A landscape with many valleys, sampled at points; each row gives a point and its height.
From any point a ball rolls to the lowest of the 6 points nearest to it. It stops when none of these is lower. Distance is the straight distance between rows; heights are no part of it.
Q137 h=4.10: [139 119 185 162 141 120 124 110 148 145]
Q909 h=5.20: [149  90 218 145  96  68 118 110 116 115]
Q678 h=2.10: [144 121 104  93 113 106 103 122 112 100]
Q730 h=3.46: [144 131 170 159 153 132 125 136 154 173]
Q400 h=1.28: [144 136 112  76  90 133 104 118  96 121]
Q806 h=2.89: [ 81 163 124  89 105 178 151 147  98  92]
Q390 h=3.55: [ 74 161 117  57 131 184 155 134 101 102]
Q267 h=4.18: [ 60 150 122  98 116 203 167 154 104  86]
Q177 h=1.49: [171  96 131  81 108  80 108  42  77 139]
Q965 h=3.88: [170  98 121  83  96  97 100  57  80 145]
Q512 h=2.34: [118 150  70 151 139 155 166 135 130 137]
Q656 h=2.70: [125 125 109 154 150 138 144 116 156 119]
Q955 h=2.44: [145 103 154  87 138  75  97  97 122 109]
Q978 h=2.55: [119 142  82 144 163 140 152 136 150 145]
Q19 h=4.02: [108 147 150 158 163 130 116 162 165 161]
Q670 h=1.74: [111 145  80 158 112 184 172 146 118 126]
Q314 h=2.52: [122 135  85 156 161 148 150 122 148 131]
Q854 h=3.08: [147 136 172 169 145 113 116 176 146 165]
Q273 h=2.86: [173 120 183 166 123 101 120 163 138 176]
Q124 h=2.90: [101 162  54 145 139 165 165 169 128 159]
Q126 h=3.02: [184 107 177 166 115  81 143 148 138 176]
Q980 h=1.82: [149 126 125  78  89 130 104  81  82 147]
Q222 h=3.20: [100 154  69 151 161 149 155 167 153 151]
Q672 h=2.37: [158 112 123  73 116  75  94  86 106 133]
Q667 h=2.53: [138 132  91 151 139 143 159 117 133 115]
Q476 h=0.52: [123 156 125  67  90 159 114 114  92 127]
Q166 h=6.00: [ 63 146  82 153 177 146 140 196 163 132]
Q642 h=1.58: [130 144 110  86  88 146 111 132 101 115]
Q223 h=2.69: [157 106 122  79  93 110 101  69  83 150]
Q798 h=3.86: [134 104 139 149 153 129 133  98 156 114]
Q465 h=2.17: [142 104 127  94 119  78  96  95 116 109]
Q168 h=2.48: [ 95 153 117  93 100 175 135 146 103  97]
Q115 h=4.40: [ 87 148  93 151 181 140 136 173 159 149]
Q546 h=4.43: [133  92 152 132 147 108 127  99 138  99]
Q548 h=1.51: [144 113 110 108 119 109 114 115 117  83]
Q632 h=0.90: [170 104 190 179 117 107 127 126 145 168]
Q439 h=3.96: [110 139 136 153 173 137 128 137 164 156]
Q256 h=2.47: [141 112 120 100 128 100 104 108 127  91]
Q486 h=3.48: [149 102 152  71 135  55  98  76 111 136]
Q709 h=3.04: [106 149 115 118  95 187 146 148 107  88]
Q23 h=4.84: [136  96 197 149 128 112 128  98 140 120]
Q738 h=3.42: [135 116 118 143 141 128 134 105 148  99]
Q280 h=2.57: [130 144 105 104  94 147 111 132 103  92]
Q18 h=2.96: [106 150  82 144 167 139 146 157 160 152]
Q13 h=3.52: [127 138 167 156 157 137 105 155 159 168]
Q15 h=5.27: [128  92 208 122 116  78 101  90 129 103]
Q639 h=2.88: [120 144 100 129  85 170 145 137 104  94]
Q207 h=4.04: [192  93 181 166 100  68 148 129 128 163]
Q715 h=6.05: [ 74 140 131 173 171 143 121 200 171 127]
Q6 h=2.66: [114 148  60 150 155 152 162 158 142 156]
Q682 h=1.81: [153 119 108  81 107  95  96 102 100 122]
Q406 h=4.23: [138 108 127 136 141 115 129  98 146  98]
Q800 h=4.91: [ 95 150 147 166 162 131 102 189 161 148]
Q837 h=1.44: [102 166 123  77  95 170 124 132 105 115]
Q391 h=4.46: [166  87 199 162  99  91 146 113 127 142]
Q157 h=0.91: [151 106 193 159 123 114 128 108 145 150]
Q783 h=2.25: [128 147  81 153 113 166 162 138 116 106]
Q82 h=3.40: [142 133  94 127 109 130 121 127 118  86]
Q65 h=6.73: [ 54 140 114 175 170 151 128 200 173 126]

Call two points neighbours if one is among the 6 nearest of the other. Go from one point of each pair to the other, from neighbour to neighbour, staying as low as possible. Name the highest point that can't be avoided.
Q670, Q548 -> Q639
Q476, Q548 -> Q682
Q632, Q548 -> Q439

For each start below, name the point where the ball stops.
Q798 -> Q670
Q800 -> Q632
Q439 -> Q670
Q166 -> Q670
Q978 -> Q670
Q23 -> Q632
Q806 -> Q476
Q168 -> Q476
